Points on a hilly landscape, in no order, each with its height.
A ball rolls from a point to the lowest of its 2 nearest points, and stops where none of them is lower. Distance is the straight distance between rows; heights are no part of it.
<692> height 315: [155 136 108  88 117 188  90 118 118 143 105  97  89 103 148 111 165 136
 101 123 139 168 122 151 118 160 105 148 188]
<630> height 700: [170 112 141 114 173  64 143 148 126 127 133 112 129 157  96 150 114 176
 189 140 148 115  74 130 157 186 102  93 135]
<559> height 489: [144 104 170 113 189  96 147 126 144 129 124 188 164 122 101 110 118 123
 113 167 153 134  77 102 135 166 118 192  99]
<785> height 163: [117  91 133  81 164 118  95 130 185 120 170 117 110 107 144 138 149 135
 117 182 177 180 137 117  95 155  79 199 146]
<447> height 57: [118  98 144  93 149 147 103 130 177 113 168 167  86 121 141 150 159 125
 119 172 147 185 111 118 100 162 106 190 124]
<181> height 441: [105 157 120 151  76 139 128 135 133 149 135 109 119 157 135 156 111 159
 178 114 114 118 141 131 118 139 146  97 148]
<554> height 304: [139 109  88 122 169 125 125 123 156 135 161 139  90 124 151 139 181 168
 198 171 162 164 134 110 105 183 125 159 148]
<860> height 81: [162 130  88 150 154 140 144  92 129 131 140 184 106 123 148 119 168 127
 168 140 151 119  85  85 138 190 132 156 147]
<593> height 655: [142 137 153 134 129 114 118 161  70 148 136  58 163 155 129 147  79 150
 106  60  95 118 139 134 143 127 111  66 111]
<478> height 300: [117 140  93 181  54 177 142 110 152 158 124 185  64 145 134 124 156 130
 151 145 119 107 111 118 106 149 142 138 177]
<458> height 52: [142 116  98  97 142 111 102 148 132 103 132  73 112 110 131 150 163 175
 161 129 154 148 119 141 136 162 110 123 163]
<72> height 360: [159 126  63 111 166  92 120 108 115  96 178  99 144  97 150 135 144 143
 187 124 162 110 110 119 163 164 149  95 116]
<690> height 405: [132 136  88 186  48 151 130 134 105 119 109 101 107 119 138 118 126  71
 108  97  96  95 120 141 136  77 146 110 163]
<436> height 383: [112 116 129 159 159 106 161 123 174 112 135 197 125 137 107 166 159 105
 181 134  96  85 105  96 154 157 179 102 112]
<762> height 593: [138 182 126 187  77 144 153  85 102 162 103 145 134 168 128  85  95 108
 128  87 127 109 182 127 126  60 143 109 117]
<258> height 624: [159 119 138 165 101  96 130 159  82 123 123  76 136 171 111 143  73 148
 104  86  94  83  99 129 140 143  97  68 115]
<246> height 251: [105 164 107 168  79 172 152 111 151 176 109 187  82 165 132 130 122 171
 164 142 133 121 128 113 107 165 133 138 162]
<153> height 195: [100 164 132 100  99 214 126 148 103 182  89 113 105 136 148 102 135 115
  99 122 122 199 175 151  94 104 140 127 186]
<430> height 701: [124 114 167  75 161 153 105 114 115 136  94 114 148 113 129 101 125 123
  55 126 144 168 137 143 141 107 101 175 138]
<269> height 149: [120 140  85 201  89 116 150 114 148 131 132 163 101 154 116 140 126 123
 161 120 101  53  97  95 159 130 153 105 152]
<138> height 555: [121  99 142  74 185  78 102 156 138 100 144  69 189  92 129 140 118 147
 121 144 157 127 130 137 136 133  90 135 112]
<734> height 283: [142  96 170 107 146 133 111 166 119 110  87 114 114 128  85 154 140 131
  93 127 114 135  58 168 126 164 114 131 120]
<500> height 426: [117  99 128 103 178  84 120 137 181 160 156 111 132 139 150 148 151 190
 192 186 192 180 166 103 106 144  89 176 125]
<462> height 307: [100 130 103 111 106 146  94 163 109 111 121  87 138 101 133 146 139 112
 131  98 107 136 122 151 126 114 145 101 152]
<241> height 513: [126 131 138  87 150 153 105 103 140 160 134 132 136 115 156 117 135 173
 128 140 163 171 153 112 136 142 108 170 143]
<337> height 500: [141 164  91 138 114  96 130 112 106 142 188  89 171 167 137 148  78 156
 163  80 138  88 139 113 154 130 153  78 111]
<558> height 143: [106  93 138  99 137 157  93 154 172  74 153 152  95 113 122 168 171  96
 122 144 114 164 109 147 100 154 141 161 122]
<374> height 124: [ 99 146 133 110  87 207 123 147 136 153 113 161  74 142 140 127 150 136
 122 136 119 185 157 159  85 136 144 148 168]
<710> height 666: [164 100 182  92 171  72 109 151 115 137 137  94 142 147 100 156 104 209
 147 124 120 137 104 135 142 173  81  83 127]
<834> height 321: [114 149  78 192  25 136 126 144 120 135 132 107 100 163 158 132  91 143
 141 128 105  88 118 122 132 109 129 126 188]
<846> height 369: [112 124 107 146  75 158 117 144 106 115 105 102 118 102 129 116 144  58
 111  88  82 115 125 151 134  93 163  94 151]
<315> height 755: [ 96 132 136  65 130 170  92 162 135 115 128  88 116 112 151 136 159 114
  98 128 114 193 169 155  90 119 120 157 166]
<348> height 250: [110 109  88 209 114 116 171 109 182 143 141 193  79 145 119 147 147  91
 168 135  76  35 108  79 166 144 168 103 169]
<27> height 392: [117 125 143  91 137 164 121 120 121  85 117 158 107 100 126 117 154  79
  63 128 127 165 128 148 109 108 142 160 117]
<28> height 493: [102 114 148 103 151  82 116 144 171 128 154 106 146 139 131 160 130 186
 174 155 154 159 162 113 109 129  93 146 119]
<220> height 420: [136 113 138 100 146 149 131 131 122  81 116 151 149  77 118 107 149  56
  58 128 128 116 122 164 130  96 153 139  77]
<63> height 626: [156 103 151  71 175  67  98 157 128 122 139  55 155 122 119 154 103 192
 146 125 140 138 130 140 146 147  88  90 123]
<721> height 652: [131 144 187 107 157 130 153 102  96 124  91 134 164 116 124  86 109  84
  58 131 132 171 176 140 115  61 118 149  91]
<756> height 631: [144 127 132 126 147 103 140 148  93  98 125 118 187  95 121 113 107 114
 113 104 115  60 112 146 142 113 161  88  45]
<364> height 365: [132 112 107 114 184 123 131 123 167 160 168 140 109 132 164 139 160 186
 202 197 186 178 163 110 102 168 104 179 143]
<118> height 249: [129 133  76 197  49  98 138 139 133 109 147 115  95 161 143 140  90 137
 141 122  79  56 107 112 153  98 155 103 167]
<812> height 617: [141 125 124 158 123 120 138 148  88 115 110 110 166 105 101 118 104  87
 101  85  92  53 114 149 142  98 158  67  71]
<605> height 116: [123 149 141 161  64 199 151 112 113 147  87 160  75 143 129 103 155  49
 101 128 111 153 177 163 101  87 167 110 164]
<711> height 70: [102 139 136 124  75 204 129 124 142 137 106 175  70 134 132 126 157  84
  98 134  97 162 168 151  97 111 170 132 166]
<365> height 491: [ 99 100 121  83 176  97 117 145 144  71 152 109 191  66 128 125 130 108
 100 153 152 123 117 139 127 125 116 151  88]
<274> height 439: [115 112 121 147 170  94 144 147 164  95 152 157 127 141 119 176 151 137
 198 150 132 130 113 110 129 164 156 118 118]
<444> height 252: [148 100  69 103 175  75 125 150 128  94 161  80 114 118 140 137 175 157
 200 155 176 147 131 127 138 157 124 111 124]
<564> height 545: [137 126 163 102 163 125 120 109 128 143 123 153 150 126 122 119 125 155
 130 134 154 142 105 110 142 147 110 166 112]
<328> height 424: [166 143 123 197  76 130 151  98 112 126  81 152  88 132  91  88 126  89
  99 115 125  96 101 140 147 100 120 127 123]
<380> height 516: [168 158  97 219  47 125 145 108  99 134 112 117  94 170 133  88  74 141
 102 134 114  89 125 126 144  66  93 161 163]
<804> height 460: [117 135 124  80 165 152 110  88 153 178 157 136 150 103 178 102 129 190
 155 169 178 177 192 113 130 136 100 175 144]
<192> height 570: [138 173 123 182  93 117 156  86 105 147 117 142 149 153 117 107 107 109
 124  76 111  77 148 113 143  76 145  89  94]
<579> height 544: [ 84 129 159 119 144  92 121 151 152 123 155 107 181 140 128 166 108 176
 165 133 127 145 158 102 110 119 119 123  89]
<420> height 484: [107 137 111 145 127 119 124 132 143 119 142 135 122 153 119 164 138 155
 198 120 131 117 116 120 131 157 149 103 123]
<639> height 651: [120 136  98 114 159 106 134 119 119  92 147 129 191  82 145 109 125 118
 135 109 130  84 112 122 149 113 165 105  62]
<647> height 633: [131 155 170 121 143 126 149  74 106 119 100 158 162 120 142  80 132  80
  88 122 149 158 187 124 112  58 157 127  87]
<316> height 364: [150 139 100 189  91 154 145  83 133 145 100 194  73 142 113 103 159  97
 121 133 127  91  91 117 134 129 134 139 144]
<402> height 266: [103  98 147  81 164  94 106 116 191 126 165 108 151  96 139 125 127 118
 103 175 182 166 130  95 110 141  60 186 124]
<622> height 584: [102 128 176 108 152  98 118 152 117 119 145  98 186 130 129 155  85 163
 120 101 104 145 164 118 115 101 108 116  87]
<612> height 207: [106  91 156 115 119 150 113 157 152  95 114 147  99 118  85 171 153 101
 102 137 101 148  95 161 130 143 146 129 125]
<787> height 674: [124 127 186  78 165 127 119 114  96 125 100 104 176  97 120  98 105 103
  45 134 137 163 154 135 129  81  95 157 105]
<856> height 451: [109 102 145  84 160 119 131 137 145  82 138 143 177  68 120 113 127  66
  60 156 140 125 109 137 116 117 126 164  77]
<571> height 598: [146 128 126 201  94  99 148 143  90 123 127 103 139 156  97 125  89 101
  97  80  79  49 119 133 134 107 123  57  93]
<74> height 459: [155 140 101 207  43 122 149 111 100 121  90 118  95 143 123  91 107  98
 100 122 100  88 114 139 138  75 117 134 154]
<189> height 185: [ 92 150 129 131 100 194 136 119 145 169 117 177  98 149 135 124 143 166
 144 139 141 160 151 130  97 142 133 153 151]
<472> height 330: [106 103 131 177 142 127 161 104 182 137 124 203  95 140  88 161 154  83
 158 135  70  61 112  94 173 144 191 108 120]
<333> height 440: [158 141  93  98 163  75 125 116 107 117 184  68 173 135 137 143  94 172
 180 106 164 111 132 127 163 137 142  91  97]
<498> height 539: [140 157  97 179 114  93 152 104 117 133 151 135 156 159 127 138  87 131
 147  83 118  57 112 105 153 114 168  72  89]
<99> height 158: [124 170 101 158  48 186 168 105  91 156 102 133  83 131 166  73 139  50
 112 125 108 148 183 141  91  73 153 101 168]
<713> height 363: [141 133 131  83 115 191  90 117 107 114 111 145  78 111 140 103 164 100
  61 121 133 186 129 156 116 125 121 165 162]
<86> height 390: [102 168 107 160  46 152 131 166 115 175 130  93 114 175 144 150  72 148
 145 102 101 110 150 130 114 111 136  99 167]
<338> height 616: [128 173 157 156 114 135 168  74 109 140  95 159 147 143 127  90 126  74
 122 105 122 137 200 135 118  39 164  99  90]
<398> height 449: [141  93 181 113 191  78 153 160 137 127 122 163 160 128  88 130 109 130
 124 175 125 109  61 117 130 181 116 168  84]
<179> height 402: [156 100 190 115 179  92 147 139  95 152 107 157 161 129  83 102  93 156
 105 133 121  99  76 133 145 170 111 129  75]
<855> height 352: [165 106 184 105 162 113 117 144  98 144  83 121 144 113  89 123 110 149
  91 118 118 114  70 156 138 164  96 122  99]
<173> height 208: [176 123  90 127 181 132 135  98 135 146 151 156 104 129 151 122 161 162
 194 157 179 144 103  83 145 204 112 156 163]
<521> height 212: [131 125 114 104 111 144  93 149 125 120 112  83 109 113 127 148 144 150
 131 107 135 149 107 144 128 148 117 122 166]
<162> height 622: [118 146 161 107 145 123 118 135  86 141 116  90 180 131 138 126  97 150
 103  80 109 145 157 130 136  91 117 110 105]
<633> height 735: [ 87 118 144  65 154 148  92 149 138 108 132  95 153  99 149 127 138 111
  72 141 132 183 166 133 111 103  99 167 155]

Where does a ball stop that starts at each point below?
<274> => <269>
<179> => <447>
<74> => <711>
<710> => <458>
<162> => <860>
<241> => <860>

Call two points neighbours if one is among the 2 nearest of the other. Go from one point of each pair to the other, from neighbour to neighbour, staying as low as possible. Name the highest point that can't be avoided.
<458> / <571> => <639>
<269> / <458> => <380>
<711> / <458> => <74>
<860> / <447> => <564>
